Each row is a point on a tangle of strands that fork and nearly touch. The rows are in no order.
In the rows, 128 means zero.
Two points are linked if the straight distance between their rows is under 81.2. Some points are linked to none.
(1649): 130	134	158	117	141	118	155	140	112	105	112	131	130	111	157	101	113	118	123	133	167
(1531): 105	120	145	97	142	120	122	143	110	134	114	117	97	155	101	169	121	147	104	119	172
(1149): 127	158	133	128	120	119	94	122	142	144	152	135	144	133	104	150	128	130	81	123	122
(1966): 142	103	124	102	148	114	126	120	130	148	112	133	91	157	114	145	152	165	162	130	71
(563): 104	157	160	118	126	129	120	119	122	139	105	134	111	126	166	152	133	171	110	136	148
(3027): 116	72	109	152	100	176	126	159	148	131	106	94	111	161	119	135	155	156	167	86	96
(2326): 117	120	160	149	125	182	124	182	100	155	127	98	114	143	119	134	164	120	151	104	82
(301): 150	195	132	126	72	103	127	133	108	142	110	141	141	124	129	101	138	156	114	154	104
(1852): 88	105	140	134	116	129	154	158	131	143	93	135	172	106	137	107	142	112	125	122	87
(2394): 93	162	124	147	101	163	106	120	122	155	121	118	91	159	90	166	126	108	105	146	131
(1938): 164	145	126	117	131	108	111	93	116	119	114	176	119	92	150	104	132	122	86	112	136
(2061): 151	131	133	108	142	125	166	107	127	92	145	150	161	93	167	87	137	143	117	117	112
(2568): 126	101	114	124	133	130	155	132	97	106	77	124	151	68	142	94	112	105	147	139	141
(432): 105	93	118	134	142	111	161	111	129	143	110	142	124	92	118	122	117	90	125	92	150
(2150): 185	160	107	111	123	106	124	106	119	128	150	166	115	71	154	102	112	118	114	116	130
(2475): 151	83	130	143	118	180	110	148	146	129	141	106	99	173	103	131	165	157	152	79	88
(361): 92	110	137	132	139	148	99	147	168	126	132	103	105	141	163	129	158	179	137	101	131
(2040): 72	114	100	165	119	148	109	166	125	143	91	87	133	113	135	122	141	155	158	139	102
(1787): 134	105	143	130	144	139	135	84	127	124	124	152	128	160	140	113	152	185	166	139	97
(1407): 129	124	119	115	125	160	147	111	110	120	124	126	128	42	137	138	100	101	133	135	153
(927): 138	118	141	125	140	184	118	146	123	135	116	96	94	160	97	115	157	152	166	150	73
(2360): 171	133	129	128	135	101	108	136	165	152	111	132	90	177	114	136	123	128	130	157	164
(2371): 81	157	124	150	117	140	124	133	145	148	98	91	146	118	154	169	126	148	147	160	120
(859): 80	103	121	170	125	116	115	164	151	175	102	118	128	127	167	152	142	138	142	126	133
(369): 83	112	113	153	113	132	123	153	173	171	100	97	105	138	149	167	144	145	147	119	131
(1211): 93	89	123	153	146	153	92	130	113	130	107	113	174	105	133	149	122	150	105	147	163
(1712): 117	119	129	119	126	103	142	115	114	135	93	133	125	141	99	138	143	146	164	124	64
(1678): 121	120	141	141	122	103	138	137	153	129	101	115	145	142	90	135	132	95	118	115	140
(268): 120	143	132	108	118	132	123	99	115	127	103	138	152	102	143	186	129	115	78	132	120
(308): 169	139	112	130	133	93	106	134	128	130	140	127	93	118	109	130	112	77	112	104	159
(152): 113	130	146	146	121	102	151	129	147	146	94	134	152	111	173	142	130	92	125	129	119
(194): 122	119	138	110	142	157	132	149	79	119	145	129	120	96	165	141	94	104	109	148	176
(781): 112	177	80	154	152	141	130	136	127	119	131	101	107	159	116	80	139	133	133	129	93
(3012): 173	132	117	141	138	91	115	105	152	151	119	151	94	154	123	134	114	116	141	143	160
(893): 166	145	128	138	116	98	163	87	119	125	132	145	111	114	153	118	119	111	156	140	150
(1688): 102	95	122	139	167	136	130	115	132	137	149	114	106	112	134	138	104	130	148	108	191
(1220): 130	169	90	126	118	105	73	116	141	160	123	132	128	124	114	119	127	168	145	123	90
(375): 129	121	120	118	143	108	140	139	137	101	154	111	101	80	145	110	122	100	152	84	117
(1789): 126	97	132	128	131	143	135	99	103	122	100	138	134	135	97	156	110	81	111	141	160
(1828): 110	170	135	119	118	118	132	101	127	142	122	130	109	132	141	137	138	200	129	143	119
(2304): 132	131	147	145	112	128	161	128	130	146	94	144	154	119	157	155	118	69	104	151	143
(519): 146	129	146	104	115	154	121	125	118	95	156	113	105	76	83	128	93	102	144	139	154
(780): 120	177	121	140	112	140	108	147	162	125	105	86	88	144	123	127	139	141	137	155	114
(978): 102	185	110	137	125	115	113	156	143	139	163	109	103	132	142	114	143	150	129	111	71
(1128): 133	161	123	126	132	135	130	138	94	165	146	143	100	150	99	112	136	157	148	138	59
(407): 127	109	117	110	151	88	129	132	150	125	103	108	91	143	135	146	140	150	148	105	134
(2233): 118	158	81	142	143	146	149	154	118	131	113	96	79	168	115	99	148	121	148	137	76
(2932): 108	166	118	121	135	124	119	155	153	150	163	121	75	154	139	112	145	180	139	126	83
(1398): 124	124	137	142	135	122	170	132	148	128	158	115	132	88	136	122	93	84	158	130	151
(2293): 120	115	136	94	136	141	127	127	104	115	158	162	128	152	123	150	116	104	70	127	140
(1754): 101	146	145	152	91	121	167	103	127	167	104	143	132	140	145	134	142	157	148	148	124
(1642): 102	149	149	108	124	146	107	122	118	137	160	144	133	136	109	156	126	138	64	123	131
(2457): 137	144	127	120	138	104	99	121	140	134	172	152	162	132	129	94	133	172	130	113	77
(556): 108	106	114	117	95	136	145	99	119	113	143	164	157	172	134	161	117	99	104	160	105
(2983): 134	122	136	140	120	129	94	119	145	132	115	147	123	125	95	115	145	96	74	89	149
(830): 112	119	140	106	127	105	127	174	131	136	139	124	84	161	115	118	154	163	135	86	96
(289): 166	129	105	145	141	88	75	119	176	125	133	129	142	138	141	122	135	122	146	113	109
(129): 107	83	138	141	136	127	121	172	139	115	120	105	141	144	156	119	152	129	158	96	107
(731): 58	100	102	168	119	139	121	168	114	166	114	113	143	103	131	121	141	146	139	120	93
(2612): 165	135	145	147	142	105	109	132	144	112	132	155	99	138	167	83	133	97	141	125	126
(1827): 168	148	130	121	124	121	123	120	140	102	172	116	117	81	96	108	94	106	149	136	142
(1595): 178	141	109	126	140	89	85	123	128	142	121	148	88	132	124	114	111	106	133	116	165
(1695): 135	102	94	100	122	156	119	109	109	72	156	135	124	123	101	137	95	72	124	143	118
(343): 123	137	137	116	135	145	96	129	142	114	151	106	137	172	82	156	121	156	113	150	141
(2807): 123	94	119	128	113	182	132	174	118	135	155	125	133	59	120	138	92	77	130	155	150
(1370): 120	98	104	112	115	158	146	83	75	108	143	150	110	135	138	155	94	106	144	157	153
(1855): 96	121	141	135	106	153	130	115	130	133	148	142	154	184	119	166	117	113	119	168	120
(344): 121	110	133	110	150	135	120	129	112	90	93	92	163	111	112	140	118	123	117	132	162
(2206): 137	118	125	106	135	124	95	136	126	95	150	114	141	176	83	158	118	124	109	137	133
(2088): 156	126	135	137	161	137	130	126	159	110	155	106	89	143	130	132	104	111	162	144	181
(2986): 116	117	148	126	145	110	148	156	133	106	112	112	151	119	150	104	124	117	137	125	147
(74): 98	109	147	117	124	126	172	156	104	130	105	140	180	109	146	97	133	152	130	133	100
(2809): 109	108	118	138	139	129	169	129	134	142	163	126	141	53	153	111	93	118	165	123	140
(1468): 126	101	118	131	116	157	122	162	117	114	136	90	121	69	113	143	99	74	142	120	165
(1582): 151	127	104	117	122	68	95	154	140	131	124	133	136	129	103	112	140	119	123	82	101
(1402): 162	161	136	107	126	136	148	111	113	119	171	147	107	80	159	129	105	110	109	134	151
(2169): 173	142	97	100	133	150	167	112	126	126	175	173	138	93	105	143	105	93	91	129	132
(1371): 140	179	139	153	100	132	114	119	149	171	131	140	104	167	121	145	123	143	122	176	132
(2677): 190	145	97	95	115	122	140	131	107	110	184	150	156	132	132	138	94	91	109	161	121
(521): 172	99	112	123	157	95	108	132	113	135	143	159	107	151	108	88	131	112	162	102	101
(2599): 100	133	123	152	93	148	98	156	146	112	90	88	113	132	129	123	158	135	135	94	115
(1999): 117	136	143	144	122	155	77	131	160	118	159	105	125	150	124	154	148	147	93	96	149
(1636): 140	91	146	135	148	132	122	117	102	121	101	154	106	129	150	110	146	89	150	110	93
(5): 109	83	112	109	137	141	134	164	108	106	145	93	151	128	110	165	114	99	98	94	166
(1750): 112	175	121	143	102	154	83	148	142	112	110	83	97	132	115	133	150	138	112	117	128
(1093): 164	122	133	127	132	145	88	121	126	98	126	141	141	133	94	116	125	81	76	127	153
(1450): 97	158	156	151	91	137	116	156	147	147	97	117	125	122	134	135	142	92	99	127	124
(2451): 143	96	144	121	150	141	163	108	75	111	123	143	143	116	173	106	136	137	173	132	101
(1363): 150	151	141	135	121	135	93	108	141	125	109	138	122	157	93	95	128	184	128	162	151
(2674): 98	129	154	123	135	159	118	174	99	135	130	101	125	125	147	131	159	139	145	116	63
(2866): 149	122	131	123	103	111	198	107	103	122	112	149	154	109	157	94	152	121	140	132	130
(159): 153	163	145	126	100	94	130	132	133	138	120	163	151	125	130	93	132	131	100	133	112
(1914): 82	111	126	130	146	98	135	159	106	154	110	123	150	100	160	145	118	173	120	132	147
(185): 134	117	128	124	153	172	152	140	154	116	139	145	162	100	123	128	128	73	80	118	151
(1975): 146	133	145	144	147	128	116	99	146	114	129	125	139	141	152	151	125	114	124	145	151
(2128): 116	119	142	103	153	118	136	118	115	142	100	129	92	151	125	161	114	158	123	138	181
(2710): 179	144	137	117	125	156	146	119	124	97	139	153	157	115	139	122	122	88	85	154	143
(1295): 146	104	105	110	134	128	115	123	118	80	153	123	134	164	99	148	100	79	127	147	129
(1212): 141	116	134	143	143	129	147	59	125	120	127	148	123	131	143	114	127	159	155	136	172
(525): 130	127	133	135	130	189	114	160	112	151	116	98	69	151	115	129	168	131	151	123	75
(304): 123	124	138	132	129	128	109	144	158	102	75	82	137	145	119	144	138	132	148	144	140
(2449): 118	96	115	129	135	106	140	114	122	129	91	145	105	95	126	116	136	77	123	80	125
(1693): 147	146	131	114	104	80	177	103	114	151	108	157	144	121	116	142	127	128	104	124	135
(1482): 87	142	140	139	116	145	117	138	118	139	127	138	101	134	107	89	153	135	125	109	85
(1986): 157	120	101	97	113	143	178	106	101	127	139	178	143	126	111	155	116	85	89	141	129
(1391): 166	152	133	122	151	83	113	149	170	115	139	109	111	153	160	141	126	134	140	133	139
(232): 137	147	150	103	129	114	106	123	116	100	100	150	125	101	152	98	145	140	84	112	118
(997): 111	148	154	143	111	147	125	122	161	132	118	152	156	107	126	100	147	113	83	119	106
(2933): 92	181	118	147	132	142	139	127	137	118	153	106	135	134	108	84	128	152	134	136	96
(1138): 93	130	133	126	112	131	139	133	111	123	81	115	139	126	104	116	140	137	158	134	66
(1795): 131	90	109	150	138	153	144	127	78	135	121	141	169	87	149	141	103	122	109	173	171
(1122): 147	127	116	136	118	122	112	119	141	116	140	112	80	85	108	139	115	70	139	98	150
(567): 161	131	123	125	116	117	144	68	109	123	123	131	149	152	118	166	134	156	134	154	158
(2168): 117	100	102	116	104	134	151	92	108	99	143	162	132	162	148	146	101	87	126	160	128
(753): 127	104	121	149	139	138	134	103	107	138	101	119	151	130	166	181	109	121	147	169	166
(2890): 113	84	113	146	140	141	112	140	112	144	102	116	138	148	150	188	107	100	136	169	162
(2177): 151	131	146	121	146	119	108	113	126	95	125	137	144	132	93	85	123	144	108	125	160
(298): 122	127	153	135	156	117	130	125	165	119	169	139	149	123	140	104	134	122	102	98	140
(242): 166	134	130	112	135	111	89	135	125	116	132	138	156	137	76	104	112	123	91	123	156
(2841): 146	104	155	125	141	131	102	144	104	119	104	135	106	147	131	120	163	113	141	107	79
(2592): 140	150	135	104	103	98	150	111	96	121	126	147	151	122	138	111	153	177	131	129	71
(1660): 101	156	127	137	113	145	106	131	111	127	93	128	85	138	95	83	146	145	129	127	98
(2020): 117	133	147	119	131	141	99	138	127	90	90	84	159	129	123	156	131	136	122	147	140
(2545): 110	96	111	127	165	134	131	132	128	131	161	96	105	129	136	178	107	120	142	104	186
(532): 147	126	102	134	100	91	75	151	142	136	115	129	118	145	88	110	147	134	117	72	123
(2739): 95	111	140	141	131	99	142	139	133	154	94	135	133	123	178	147	135	119	150	122	112
(930): 162	142	115	109	134	85	100	103	116	139	122	161	132	131	129	102	126	173	132	120	128
(619): 92	75	110	145	155	116	138	130	122	142	112	131	143	94	143	117	123	119	139	102	145
(1826): 144	126	130	124	148	108	94	130	132	104	146	141	96	109	150	97	142	119	98	72	145
(2203): 147	137	126	113	137	142	116	108	107	97	136	103	93	110	141	168	96	106	159	155	155
(1234): 72	140	117	142	133	172	120	156	156	138	145	89	89	142	144	110	150	177	141	114	124
(2665): 155	159	129	136	103	128	122	114	134	156	150	139	139	183	101	157	118	156	129	179	139
(720): 140	136	158	114	150	119	151	136	147	116	133	112	131	167	126	134	117	170	141	160	168
(1989): 87	132	136	140	108	143	146	149	122	139	93	99	191	111	103	145	114	129	120	159	132
(732): 105	168	109	122	123	134	148	105	139	154	118	114	86	144	112	129	125	198	143	159	122
(2497): 103	168	147	152	112	145	116	113	142	161	124	134	101	153	106	140	129	140	113	147	141
(1974): 151	122	119	123	145	105	138	104	122	104	113	117	117	118	75	122	102	98	140	125	163
(240): 154	158	138	109	157	71	145	129	138	120	160	130	119	129	160	134	113	149	133	126	141
(1610): 93	147	141	145	108	124	160	131	141	165	110	140	100	157	129	119	137	148	162	150	92
(2622): 109	133	151	131	140	102	152	108	135	163	140	159	121	128	151	154	119	121	101	110	157
(509): 119	179	120	140	114	127	118	123	134	138	161	143	152	121	115	81	132	156	121	128	73
(402): 124	157	158	121	119	110	137	102	119	155	138	162	123	131	155	150	134	153	89	124	145
(1068): 128	142	130	136	97	142	125	104	125	138	162	147	151	189	98	163	114	138	120	175	117
(319): 99	131	150	148	122	163	91	140	157	138	137	106	115	154	142	166	142	133	105	120	158
(937): 111	159	153	116	119	93	143	155	143	136	143	126	137	140	85	108	125	149	107	117	129
(412): 145	112	118	142	136	141	104	140	143	88	131	81	114	121	146	150	125	93	140	101	173
(2968): 147	130	119	103	108	119	175	97	107	146	143	165	160	132	107	171	124	114	86	134	132
(743): 191	128	104	113	99	140	149	77	81	116	151	149	140	120	110	127	134	115	111	153	164
(2699): 140	109	132	121	139	133	168	107	90	92	121	131	137	98	165	86	122	143	179	135	130
(860): 137	142	120	142	119	135	70	154	124	168	156	150	116	144	111	91	151	128	132	97	67
(2611): 158	123	125	139	110	154	191	104	122	119	123	133	182	105	140	123	128	89	128	158	162
(895): 109	107	127	126	147	99	138	118	152	134	107	121	123	139	155	147	139	148	163	121	109
(2283): 150	140	122	122	128	111	136	101	142	116	141	123	179	130	116	180	117	108	104	143	110
(2458): 128	108	145	133	143	99	150	171	144	103	119	106	143	143	147	105	138	101	163	121	108
(813): 131	136	145	137	123	96	128	113	140	147	128	172	129	135	136	105	141	130	118	115	93
(475): 106	133	154	133	106	146	134	162	136	144	96	130	159	115	132	150	130	78	82	136	131
(1724): 91	130	145	129	119	134	111	118	131	134	109	138	126	114	88	119	142	134	81	91	143
(350): 86	126	161	125	142	146	123	143	133	128	130	111	151	134	120	130	125	162	113	130	163
(1519): 87	146	142	140	104	143	143	117	116	122	86	119	150	122	107	99	134	153	145	148	107
(1428): 86	106	104	153	107	170	111	171	126	127	97	79	115	134	133	119	156	145	164	110	90
(2755): 157	101	118	136	108	158	92	153	154	137	131	118	74	173	131	125	169	152	141	88	82
(2179): 149	127	88	149	102	168	96	155	151	152	142	113	59	168	118	100	156	148	138	102	82
(770): 89	143	121	123	123	124	109	136	153	107	127	76	142	115	114	152	144	163	123	93	113
(234): 139	129	151	112	155	131	151	121	119	98	162	113	157	152	125	141	102	141	127	151	167
(2006): 113	130	168	155	128	136	103	147	159	129	108	131	116	144	180	113	147	121	127	129	144
(2144): 174	161	143	108	119	89	143	153	123	124	130	146	147	128	122	115	114	108	89	138	139
(109): 118	71	122	131	151	132	140	151	82	120	87	135	155	97	146	97	130	110	153	131	105
(2736): 176	130	117	123	144	133	104	120	129	85	172	111	132	126	93	127	93	89	132	141	149
(2522): 175	144	103	95	125	117	135	110	114	102	161	143	168	129	132	165	108	108	95	151	112
(1517): 137	96	108	122	106	166	167	115	68	128	132	141	173	116	164	150	126	118	114	171	168
(957): 152	118	113	113	145	87	118	149	181	121	126	99	85	152	156	145	143	147	145	109	127
(1643): 152	119	128	127	168	121	122	109	164	110	137	119	81	140	152	113	124	150	162	136	161
(2285): 89	122	126	139	123	125	126	103	143	148	86	115	122	138	83	160	129	144	134	129	142
(235): 123	126	141	146	121	120	133	88	144	114	89	131	152	137	112	114	136	146	148	143	121
(627): 167	145	153	137	120	132	119	108	125	110	130	143	149	149	140	137	122	108	103	159	147
(2315): 119	110	116	120	139	136	163	91	123	131	96	152	158	83	121	131	124	112	97	113	144
(271): 104	130	142	122	122	121	149	138	100	147	112	117	173	112	162	169	113	158	116	158	150
(1094): 135	123	137	109	140	141	182	112	106	118	177	139	157	128	125	143	98	121	113	140	165
(966): 152	167	109	117	106	104	79	110	130	157	124	146	158	126	129	110	122	177	139	133	113
(1764): 120	102	137	135	151	109	134	138	163	132	160	124	136	170	100	114	147	148	162	107	85
(660): 127	176	68	136	128	124	94	117	157	147	127	97	109	133	105	123	131	165	149	137	90
(1195): 148	153	143	114	101	132	155	96	127	135	163	148	101	54	153	135	108	119	141	127	138
(348): 75	104	108	168	113	128	112	178	132	149	121	93	165	97	123	141	137	153	110	112	137
(487): 122	91	121	146	135	130	117	154	150	98	122	89	134	126	152	129	139	129	144	76	157
(338): 103	130	101	158	134	161	121	118	142	163	143	122	87	152	110	130	157	135	157	114	64
(1903): 144	142	123	110	143	87	92	126	137	117	136	134	105	110	154	135	141	124	91	80	135
(1969): 126	199	127	128	93	102	134	142	110	149	116	141	105	131	129	99	129	156	129	145	92
(1737): 153	131	128	128	97	116	194	101	119	120	113	123	186	115	145	121	151	127	131	147	147
(1634): 125	136	126	143	118	115	120	157	183	129	143	97	121	169	76	111	139	156	140	116	129
(2605): 150	121	113	96	97	188	168	114	107	99	187	167	126	111	124	123	105	98	123	157	134
(2742): 131	120	141	137	152	141	141	129	158	113	159	131	157	110	130	114	125	89	94	107	153
(2251): 132	111	126	92	128	169	176	122	89	101	185	154	145	137	142	127	100	113	106	153	153
(662): 182	107	131	127	144	111	115	120	102	140	135	181	136	141	121	84	133	107	145	116	85
(1851): 84	143	126	131	146	172	124	156	103	129	128	94	116	128	154	122	147	160	161	137	66
(2737): 172	112	138	131	142	123	136	104	105	111	130	166	119	115	147	88	137	88	151	122	82
(2373): 134	114	123	112	127	126	107	135	168	135	102	113	77	158	129	122	155	163	151	142	84
(2923): 143	128	139	119	134	124	161	101	92	130	113	134	103	138	143	149	108	136	145	153	191
(600): 157	135	113	137	141	87	140	101	158	109	137	133	155	103	143	121	124	96	139	119	99
(643): 143	123	101	88	109	161	137	119	110	83	175	156	114	109	120	130	94	88	117	152	114
(2397): 147	111	111	146	152	97	107	106	165	105	136	123	133	127	146	124	145	106	152	100	96
(2201): 86	142	150	134	103	136	163	147	109	131	93	119	170	112	114	101	123	157	128	153	130
(447): 156	122	124	98	140	98	100	133	98	148	129	165	118	154	110	98	136	179	147	120	87
(146): 82	118	112	158	121	147	119	124	173	162	123	109	93	146	141	145	157	144	157	108	93
(1549): 122	122	139	146	142	135	131	95	142	135	113	121	145	140	164	171	121	139	142	156	157
(782): 139	138	157	110	151	140	129	153	101	99	136	114	104	122	159	128	104	114	124	141	183
(136): 124	119	157	111	135	126	95	143	108	98	101	142	109	126	148	87	161	133	112	98	99
(133): 99	179	145	119	113	129	139	157	127	130	143	101	140	135	75	130	119	136	98	134	125
(2438): 135	118	151	108	101	164	131	122	119	112	135	121	125	50	116	136	95	111	150	151	150
(1343): 115	126	150	132	106	156	162	109	114	140	111	150	179	103	159	121	142	148	99	146	157
(2621): 112	103	108	116	145	147	140	131	116	114	176	105	143	102	148	175	87	91	139	141	140
(672): 120	110	126	136	146	133	134	88	135	124	141	116	96	89	119	121	97	126	182	123	165
(553): 163	105	131	137	117	125	86	169	150	128	132	135	89	177	129	103	165	137	141	92	97
(1512): 161	114	124	129	156	115	124	79	146	116	125	150	108	151	143	103	135	173	166	141	131
(1320): 136	108	125	122	156	85	135	128	128	132	149	153	92	139	104	89	126	124	139	87	134
(307): 119	83	157	120	152	141	135	153	84	125	97	119	156	131	126	120	143	136	166	131	90
(1916): 135	161	121	127	129	132	96	151	163	131	151	93	129	162	68	123	125	168	125	143	139
(1285): 175	143	131	138	132	98	138	110	125	117	147	155	110	128	150	82	118	124	160	135	138
(1335): 134	111	125	155	122	107	118	144	183	140	137	123	123	176	93	107	148	128	160	112	101
(2582): 92	121	156	145	130	153	88	158	136	138	118	115	123	129	176	146	142	139	101	115	168
(353): 136	153	112	105	117	110	107	145	96	170	136	154	114	148	98	93	126	174	148	126	72
(779): 130	111	125	138	129	96	117	116	130	123	85	147	102	121	142	118	148	89	126	96	108
(1576): 128	121	137	111	149	82	172	134	120	126	138	147	115	123	108	93	113	119	134	104	138
(43): 122	96	117	115	144	144	129	165	104	98	126	85	142	99	115	138	110	94	113	110	176
(1867): 122	84	160	119	155	168	121	155	99	138	98	114	117	150	115	125	154	158	166	134	96
(2160): 114	90	112	165	150	147	118	127	110	137	117	132	181	88	156	140	115	132	101	159	161
(2218): 128	176	100	144	108	126	79	160	152	164	137	119	92	149	101	97	132	144	127	120	128
(2378): 90	130	141	142	139	135	127	139	156	159	130	101	145	141	159	182	122	158	139	156	148
(1886): 155	140	118	132	137	89	148	92	152	113	141	124	181	117	122	141	119	125	129	133	116
(2447): 85	135	129	130	114	117	114	118	132	146	92	125	101	126	91	138	145	140	112	98	127
(193): 155	140	122	111	135	122	137	117	141	89	154	128	121	59	123	88	110	111	144	117	116
(787): 93	126	144	138	118	115	151	152	148	142	112	97	173	131	101	154	120	116	125	134	133
(1902): 122	99	137	136	152	149	150	134	133	107	147	142	138	85	167	75	128	93	144	112	118
(2474): 97	107	127	107	114	150	118	157	123	113	146	106	158	147	105	173	129	98	82	113	125
(128): 130	117	132	111	103	137	167	114	79	125	123	128	169	139	161	175	126	133	115	166	155
(3018): 166	141	119	110	103	126	101	121	111	148	164	169	172	159	114	137	107	124	85	154	128
(1656): 124	102	117	140	143	128	154	87	112	112	115	123	168	92	178	117	123	152	167	143	146
(1229): 175	129	119	102	125	131	133	96	81	108	141	156	130	133	96	128	103	113	104	148	160
(1687): 136	115	115	116	151	94	131	133	129	101	123	107	79	110	138	122	127	114	165	94	130
(531): 77	125	124	143	111	148	114	147	144	126	125	84	160	108	107	145	141	139	107	88	132
(1607): 81	154	126	129	101	163	116	133	102	140	111	108	115	152	107	179	118	108	110	160	119
(1597): 105	79	113	144	126	154	100	150	102	129	96	117	153	135	138	175	118	81	104	145	149
(2025): 131	125	117	107	127	143	163	98	111	134	99	150	161	79	153	167	129	116	85	125	141
(1909): 142	131	132	125	141	154	179	126	136	106	144	153	149	73	171	76	123	110	128	124	131
(1485): 123	131	160	122	133	89	157	151	134	131	123	143	126	163	97	90	128	145	135	124	133
(2379): 102	93	104	133	160	104	139	147	102	132	119	119	142	73	165	123	113	137	134	118	144
(611): 155	122	128	115	139	116	136	100	101	113	119	137	121	139	82	141	104	109	115	140	164
(2616): 133	116	134	138	145	129	102	110	142	109	120	112	122	130	136	154	129	99	117	112	161
(754): 111	160	135	144	118	148	157	121	100	161	142	148	104	158	118	103	141	151	157	145	68
(1998): 117	167	102	133	127	133	105	141	163	165	151	121	68	153	116	103	137	175	125	133	120
(520): 155	131	133	113	149	96	137	117	132	107	167	154	165	122	139	82	130	161	125	115	100
(2161): 131	119	124	135	150	129	125	72	125	110	129	140	92	94	137	102	115	128	164	119	151
(1192): 97	93	130	159	121	164	81	146	118	129	93	101	158	123	129	157	135	115	107	137	160
(2145): 138	154	131	142	114	119	108	115	149	127	104	130	129	152	94	107	133	164	145	153	116
(2162): 125	146	127	115	132	97	112	129	158	104	126	100	162	108	120	141	142	133	105	101	101
(1587): 103	143	158	110	107	118	177	135	98	132	131	140	151	130	141	104	144	171	138	134	82
(1790): 95	140	129	114	107	134	117	115	111	140	112	121	138	136	120	199	123	116	98	145	107
(2098): 163	144	111	120	120	126	138	130	150	122	142	134	114	65	114	133	114	59	114	114	127
(769): 129	118	141	148	126	125	94	117	138	162	143	168	114	152	126	112	156	120	133	105	69
(1624): 149	125	114	135	130	90	101	145	173	171	139	149	120	169	111	105	129	148	158	124	109
(55): 156	144	119	124	133	78	94	146	163	174	146	152	150	153	125	105	112	142	146	118	135
(1008): 90	159	94	125	131	126	137	121	142	139	112	97	88	134	100	130	135	175	151	132	94
(3011): 132	155	97	127	117	148	107	145	170	129	107	85	67	148	133	106	149	156	144	158	91
(1012): 117	125	138	136	157	101	107	120	171	133	172	142	121	144	137	115	142	157	121	87	128
(1111): 104	117	140	152	135	146	120	101	139	151	139	145	128	149	119	129	152	141	157	121	59
(2925): 137	113	126	117	111	156	157	96	64	127	132	139	107	114	138	152	99	112	144	164	180
(1290): 146	152	132	101	115	87	147	102	111	103	106	128	160	115	129	123	139	172	124	130	105
(2586): 97	106	140	138	121	133	130	114	107	149	70	130	141	128	103	151	118	123	121	141	164
(1248): 121	146	139	141	92	123	158	82	120	153	114	132	155	143	114	170	130	148	124	153	140
(2358): 119	104	105	144	143	116	162	143	99	139	134	128	148	57	161	112	95	137	149	145	154
(1359): 191	138	106	130	109	113	155	73	105	116	154	128	159	130	120	132	138	129	138	154	165
(785): 146	115	142	129	151	129	128	149	164	132	137	112	88	175	132	148	124	117	129	140	181
(2442): 102	109	135	134	142	149	116	130	129	148	137	141	142	108	167	168	128	89	76	107	154
(2981): 153	126	124	114	129	187	162	128	116	107	128	159	141	91	133	129	115	72	96	144	153
(7): 84	151	117	144	119	147	155	162	118	150	98	107	90	150	128	109	138	128	166	149	79
(236): 114	107	109	116	161	140	116	124	122	113	168	99	118	128	157	192	102	106	138	123	156
(2911): 124	126	155	118	141	129	141	162	161	136	118	98	109	175	123	149	123	149	136	158	166
(680): 136	132	119	106	130	78	116	143	133	112	124	131	146	118	120	115	144	128	120	96	72
(2066): 137	123	114	118	118	130	165	111	109	112	95	128	126	54	142	113	109	98	151	131	129
(946): 157	109	144	121	134	126	155	83	82	124	135	164	134	141	161	112	158	157	156	126	100
(1562): 115	137	131	135	142	122	87	124	177	129	159	121	108	144	146	140	152	170	112	90	135
(399): 132	102	113	113	126	199	157	154	99	122	134	154	138	85	126	127	98	74	110	158	154
(1078): 155	105	126	135	133	114	99	151	140	101	146	133	94	149	137	92	153	123	128	62	129
(1345): 142	146	98	143	91	121	78	151	163	152	112	117	79	155	101	125	150	146	121	94	129
(2505): 117	112	131	101	135	145	141	143	90	121	152	142	111	128	155	158	100	79	99	138	153
(2567): 101	120	156	124	138	161	107	138	117	131	133	132	153	115	173	153	124	122	77	133	153
(920): 139	112	119	133	137	92	138	125	149	107	116	116	144	124	81	112	127	94	126	99	137
(1668): 91	151	124	142	112	148	130	163	149	120	139	80	115	150	80	105	139	155	129	96	137
(1675): 78	110	153	131	123	140	139	155	116	147	124	142	134	123	118	99	152	125	119	97	86
(925): 146	135	160	151	134	116	107	146	161	110	110	132	107	155	158	93	145	111	139	131	135
(277): 183	150	129	103	127	103	133	154	111	117	162	143	131	140	120	130	95	83	100	149	145
(2529): 163	155	126	121	135	86	106	133	147	164	164	144	159	157	117	141	104	144	122	137	147
(799): 153	161	127	121	117	111	105	117	142	152	163	149	178	132	105	135	114	145	94	136	126
(2502): 156	139	122	126	110	92	188	94	113	140	123	157	126	104	148	117	129	110	129	123	135

A fork is a point with three links. Follow the links from the first point to the second and name the forks in between, in order.
(1468); (2502): (2981), (1562), (2582)
(925); (753): (2582), (1562), (2981), (1975), (1549)
(1789); (447): (611), (1610)
(1750); (1852): (1519), (2201), (74)
(2162); (1966): (1428)

Follow the links from the first point to the second, and from the first to the third. Name the last point that the two ways share.
(1855); (1938); (128): (432)
(662); (1370); (271): (432)
(1597); (925); (1149): (1975)
(1290); (2285); (531): (2201)
(1787); (1407); (1687): (1827)

A fork is a point with three links, a tip a point with one. Leave the first point through the second and follow the links. Name the first fork or tip that comes.
(2622); (402): (1610)
(2144); (277): (289)
(2841); (136): (1195)
(1975); (2616): (799)
(2621); (236): (1512)
(1428); (2040): (978)
